Points, in no order, along strands that fork, close into loops and pass close to each other.
Points whose rows are less than 46.4 apart are linked; no others are. Some points are linked to none.
K_598: [ -5  13  -6  14  -2  15  -8  14  22  -2 -13 -10  -9  18 -14   4  -7  -4
 -51 -20  18]
K_946: [ 16   9  -3 -15   0   5 -14   5  -5  -3   1 -16  -1  13  12   5  29   0
  -4   0  14]
K_573: [ -3 -29 -11   1   3   4  -7  -1  20  -6   1  -8  -5  22  -7 -10  24  19
 -27 -19  22]
K_72: [-14   8  -8 -10  -9  -1  -3  20  15  22  -5 -15   6  15   8  14  -5  -9
 -26 -13  20]
K_988: [-11  -3   0   8  10   2  -7 -20 -12 -28  10  27  -1 -24   5   0 -27   0
  26  24 -21]
K_454: [-27  11   7  10 -15  21   8   7  24  20   3 -11  13  25  -9   7 -16  -9
 -35  -6  11]
K_182: [  6   0 -13  19  -3  15  -5  11   5   2 -15 -14 -22  27  -6   9  14  -7
 -39 -23  20]
K_665: [-10  -1  28  -5  -8   0   6  -5   2   2  -3  11   2 -16 -13  -7 -21  17
 -12 -19 -24]
K_415: [ 25  -4   4   9  16 -20   6  -8 -19  -3   1  18 -12 -18 -11 -21  12  11
  13   8  -4]
K_122: [ -7  29  10   3 -10  15 -10  22  -4  17  -9 -14   1  15   4  21 -14 -29
 -16 -12  -3]
K_397: [-11 -19  -4  17   3 -12  20  -3   7  -4  -8   7 -10 -10 -10  -1 -14  32
 -21 -26  -7]
K_800: [-16  -6  11  -2   2  -3  16  -3   4 -13 -13  14   3 -23   2  -3 -22  16
  23  -2 -23]
K_850: [ -2 -42  -7  -1  -7 -15   2 -20  13  -9  -7  12 -11  -2   9   2  16  12
   5 -13   0]
K_225: [ -1  -3  17  20   7 -24   8  -9   3 -18 -13  40  -7 -31  -6  -9 -11  -4
  21 -13 -29]
K_318: [ -1 -11  -3  -1   0   7 -10  12  23  -2   0 -21  -1  27   3   1  27   8
 -19 -13  19]
K_789: [-23   7  15 -21  -9  15   5   7   3  16   1  -8  16   1  -3  -8 -35   2
  -5 -31 -10]
K_149: [-23  -3  18  16  24 -25  16  -7  -9   5 -14  22  -6 -20 -15 -18  -3  16
  12 -22 -22]
K_565: [  7 -17   4   4  -6 -10  -2   5   3  -4  19   0  -4  13  14  -1  -1  12
  18  11   4]
K_412: [  4   2  22   2  -7  -6  13 -14 -13  -2  -8  17  -6 -20  -4  -5 -12  18
  -8 -13 -23]
K_441: [ 18 -10 -25  -5   8  -3 -12 -18  -4 -19  13  12  -1 -27  -8 -12 -13  -7
  19  35   3]
K_897: [-17   6  16 -12   1  14  -1  -8  -3 -13  15  10  32 -17   5   6 -31  -1
  30  14 -24]
K_84: [ -3  22  -1 -14   7  21  -8  -4 -23   5  21  11  16  -6   7   4 -27 -16
   8  31  -1]
K_683: [  8  13   4  17   2   9  -9  19   3  -6  -5 -20 -15  28  13  14  17 -16
  -8  -5  11]
K_551: [ 18  -9  -4   9   4  -9   9   1 -15   7  -4 -12 -24  11 -10 -20  14   5
   9 -10   7]
K_995: [-26   7  -4 -16  -9   3   6  10  11  25   3 -10  19   8   3  12 -27   2
 -18 -20   2]
K_100: [-15 -28 -15  -9 -14 -18 -12  10  17   5   1  -1  13  -7   6  10   6  19
  -6  -8   5]
K_31: [ 19 -36 -17 -13 -11  -8   3  -3  10  -5   2 -12   7   2   5   0  16   1
  20  -3   5]
K_131: [ 18  25  -7   2  -1   6 -12  13  12   3  -8 -21  12  20  10  28  34 -47
  -5   8  14]
K_459: [ -2 -13  -7  -9   0  -7   2 -16 -13  -8  -3  18  -5 -11  19  12  -1  14
  12   2  -7]
K_123: [ 10   3  -5  -4 -12   3   3   8  19   7   7 -21  23  24   6  10  34 -13
  -4  13  16]
K_591: [-18   0   5   5   7   0  11   8   1   5  -3  -4 -12   5  -5   0 -16  29
 -19 -21  -4]
K_575: [  2  13 -17   4   3   3  -4  11  15   9   0 -25  18  28   5  29  48 -46
  -2  -3  23]
K_700: [  7  26  15   3   4  10  -4  14  -6  -6  -2  -8 -16  12   6  -7  -3 -10
   6  20   8]
K_611: [-34  25   0  14 -12  14   0  11  18  21  -5 -13   8  28  -4  22   1 -28
 -27  -7  10]
K_664: [ -6   5  22  10  23 -22  18  -2 -10   6  -6  10 -15  -9  -4 -23   0  16
   7  -9  -5]
K_378: [ 27   9 -12  -1  18   2 -16  -8 -24 -10  10   5 -16 -15 -17 -28   6   1
   3  25   8]
K_76: [ -4  17  13 -16  -4  24   0   4 -18  13  10  15  26  -5  14   9 -19  -7
   5  14 -10]
K_757: [ -5  -1  -1  -4   4   5  -5 -16 -18 -14  11  20   0 -13  18  10 -17  10
  20  20 -13]
K_589: [ 17  16   7  15   8   5  -8  20 -11  -3  -5  -8 -25  23  13  -1  13 -15
   2   2  15]
K_846: [ -2 -24  -3   3 -12 -22  -2 -15   8 -19 -11  22  -6 -19  11  14   2   8
   5 -11 -14]
K_256: [-17   0 -12  -6  -3  -4  -1  15  24  15   8  -9  25  16   0  18   8  10
 -29  -9  24]
K_525: [ -1   5  18   7  21 -23  12   2   2  13 -13  -5 -20  -1 -13 -26  11  20
  -5 -17   7]
K_87: [ 30  -8 -19 -12   7   6 -22   3  -9 -17  19 -22   2  10  -9 -13  20  -8
  21  22  10]
K_863: [  5  13  -8  27  -2  17  -6  22  10  -1 -19 -15 -16  26   4  21  12 -23
 -24  -7  10]
K_94: [ 23  22 -15  -5   4  14 -12   0  -5  -3  11 -14   2  13   5   4  15 -28
   9  31  20]
K_25: [ 17  -3 -16  -7  14  -6  -9 -21 -12  -6  14  21 -13 -25  -8 -23 -26 -11
  14  24   6]
K_23: [ 23  11   5  -3   6  -3  -4   7 -21  -2  -1   5 -11 -14  -7 -22   1   7
   4  17   3]
K_137: [-15 -11   1   2 -22   2   9  -8  10  -4  -6   6  11 -15   2  16 -11  22
 -11  -1 -22]
K_274: [  3  -9  -8  -8 -13  -1 -14  -8 -19   3   6   4   0  -5  15  14  10  14
   0   9   0]
K_52: [  8  16 -20 -14  11   9 -16  -7 -19   3  19   1  -2  -6   2  -4 -17 -15
   9  31  14]
K_892: [ -7 -40 -15  -3  -3  -3  -1 -15  14  -2   1   0  -7  13   2  -1  18  20
 -13 -21  12]
K_497: [-26  -4  17 -13 -11   9   6  -3  10   7   7  19  39 -15  11  14 -22  -6
  17   6 -19]
K_487: [-15   3  19 -13 -12  18   3   3  -8  16  11  14  27  -6  14  10 -23  -1
   0  -5 -17]
K_278: [ -4  -1  13   2   5  18   3 -23 -20 -12  13  30   5 -26  -5 -14 -37 -10
  20  13 -24]
K_932: [ 22 -18   6  22  22 -22   9  -4 -13   1   0  11 -12  -6 -16 -23  34  13
   9  -4  -5]
K_480: [ 10  -9 -14 -15 -11  -3  -5 -22   0 -19  -4   7   8 -26   3  -3  -1  -2
  16  32  -6]
K_711: [ -6 -14   3  -1 -23   3  -2  -3   2   6   3   6  10  -4  11  13   4  11
  -6  18  -7]
K_157: [ -4  23  -8   9 -18   2  -1  19  -8  24   6 -15  24  12  -4  24  22 -32
  -4  17  10]
K_926: [ 21 -36  -3   2   5  -7   3  -6  -4  -5   5  -9 -17  13 -11 -23  23   4
  22 -13   3]
K_190: [ 14 -26 -18 -10 -17  -3   3 -17   9 -10  -3   3   9 -13   6   3  12  -6
  24  16   2]
K_871: [-19  -5  12   8   3  -6  16  -4   9 -20 -22  32   1 -31  -4  -6 -19  -2
  24 -20 -33]
K_682: [  5  22  11  -5  -2   4   3   8  -5   8  -2 -10 -10   5   8  -4 -19  -3
   6   5   2]
K_156: [ -8  16   3  -4  -7   9  -2  21   0  15 -12  -7  -7  12   9   9  -4  -3
 -25 -15   9]
K_82: [ 11 -21  -7 -16 -14  -1   7   2  21   6   4 -13  14  15   6   2  22   2
   6   9  17]
K_912: [ 20  -6 -10 -10   5  15 -19   8  -4 -11  18 -29   5  31  -4  -3  33 -14
  23   7   7]
K_356: [  9  13  -7 -12  -7  -3   6  -6   3  -2  12 -14  19  -5   7   9   8   1
  14  37   1]
K_258: [  0 -17  -1   7  -1 -20  15 -17   6  -3  -8   1 -16  -4  -9  -8   5  25
 -20 -18  -3]
K_744: [-22 -11  -4  -5 -11  -2  -4  13  23   5  -2  -5   7  -1  -4   4  -2  23
 -26  -6   9]
K_245: [ 24   6 -24 -15   6   7 -16  -9 -14  -8  22 -10   0   1  -3  -4   7 -13
  12  29  15]
K_243: [-16  12  28 -17  -4  12   4  -4  -4   7  -1  -1   1  -6  -7 -10 -27  11
 -11 -32 -17]
K_484: [ -5  22   1   2 -17  13  -7  13 -11  23   4 -10   6  14   6  18  -2 -26
  -7  11   3]
K_368: [ -1   7  -4   0  -7   7  -1  14  28   3   0 -19  10  27   6  15  29 -18
 -26  -2  22]
K_301: [ 14  -2 -13   4  38 -12   1 -11 -18  -6   5  30 -10 -33 -17 -25 -22  -1
  22  17  -1]
K_198: [  0  -3   6   2   4 -19   3  -5   5  -2 -12 -18 -21   1 -14 -16  13  29
 -16 -17   5]
K_526: [ -2   9  16  -1  17  -8  15  -4 -12 -11   4   9  -3 -18  -4 -14 -30  15
  25   0 -24]
K_974: [-21  27   1   9  -1  18  -2  16  10  15 -22 -11  -1  16  10  30  -5 -39
 -18  -9   5]
K_331: [-20  -1  16  10  18 -16  20  -8  -2  16 -12  19   0 -17 -20 -16 -11  24
 -13 -35 -17]
K_170: [ 24  28 -13   1   1  12 -12  15  -1  -7  -2 -22   6  13   9  18  23 -31
   0  17  12]
K_251: [-17 -17  -9   9 -15 -10  10 -13  15 -20 -17  19   1 -22   6  20 -10  14
   2 -15 -22]
K_656: [ 24 -23  -6  -6   6  -6 -13  -6  -9 -14  10 -10  -8   1  -8 -26  22   3
  29   9   5]
K_601: [-19  15  16  10   9   2   9  14 -14  14  -8  -5 -16   8  -6 -10 -13  12
  -9 -23  -5]
K_336: [ 11   1  10  20  22 -30   9 -16  -8 -15  -7  28  -8 -32 -12 -19  -3   4
  22   8 -19]
K_799: [ 13 -10  -6   7 -12   0   5   2  -2  10  -2 -11 -18  15  -3  -6   9   4
 -14 -11  10]
K_130: [ -3  18  13  -9   6   5   5  -5 -15   1   4  -2  -5  -7  -3 -12 -26   0
  17   6 -14]

A tip is a point with one link. Name the tips that can be reached along the links from each point below, in the order of the rows.
K_988 => K_278, K_301
K_156 => K_454, K_412, K_100, K_157
K_551 => K_897, K_575, K_912, K_799
K_130 => K_598, K_378, K_932
K_591 => K_331, K_601

A piece is all that can be reached along the links. How many separate loops has the piece of each point below (a circle has one, a figure eight two, a Y none), and how many tips (points with one link)?
K_988 => loops 1, tips 2
K_800 => loops 0, tips 3
K_497 => loops 0, tips 4
K_157 => loops 0, tips 4
K_525 => loops 0, tips 2

A fork is a point with three links, a tip a point with one. Leave the first point through the second and follow the links. Name the first fork or tip that comes.
K_331 / K_149 => K_601
K_480 / K_190 => K_846
K_601 / K_591 => K_331
K_598 / K_182 => K_415
K_368 / K_123 => K_301
K_800 / K_526 => K_598
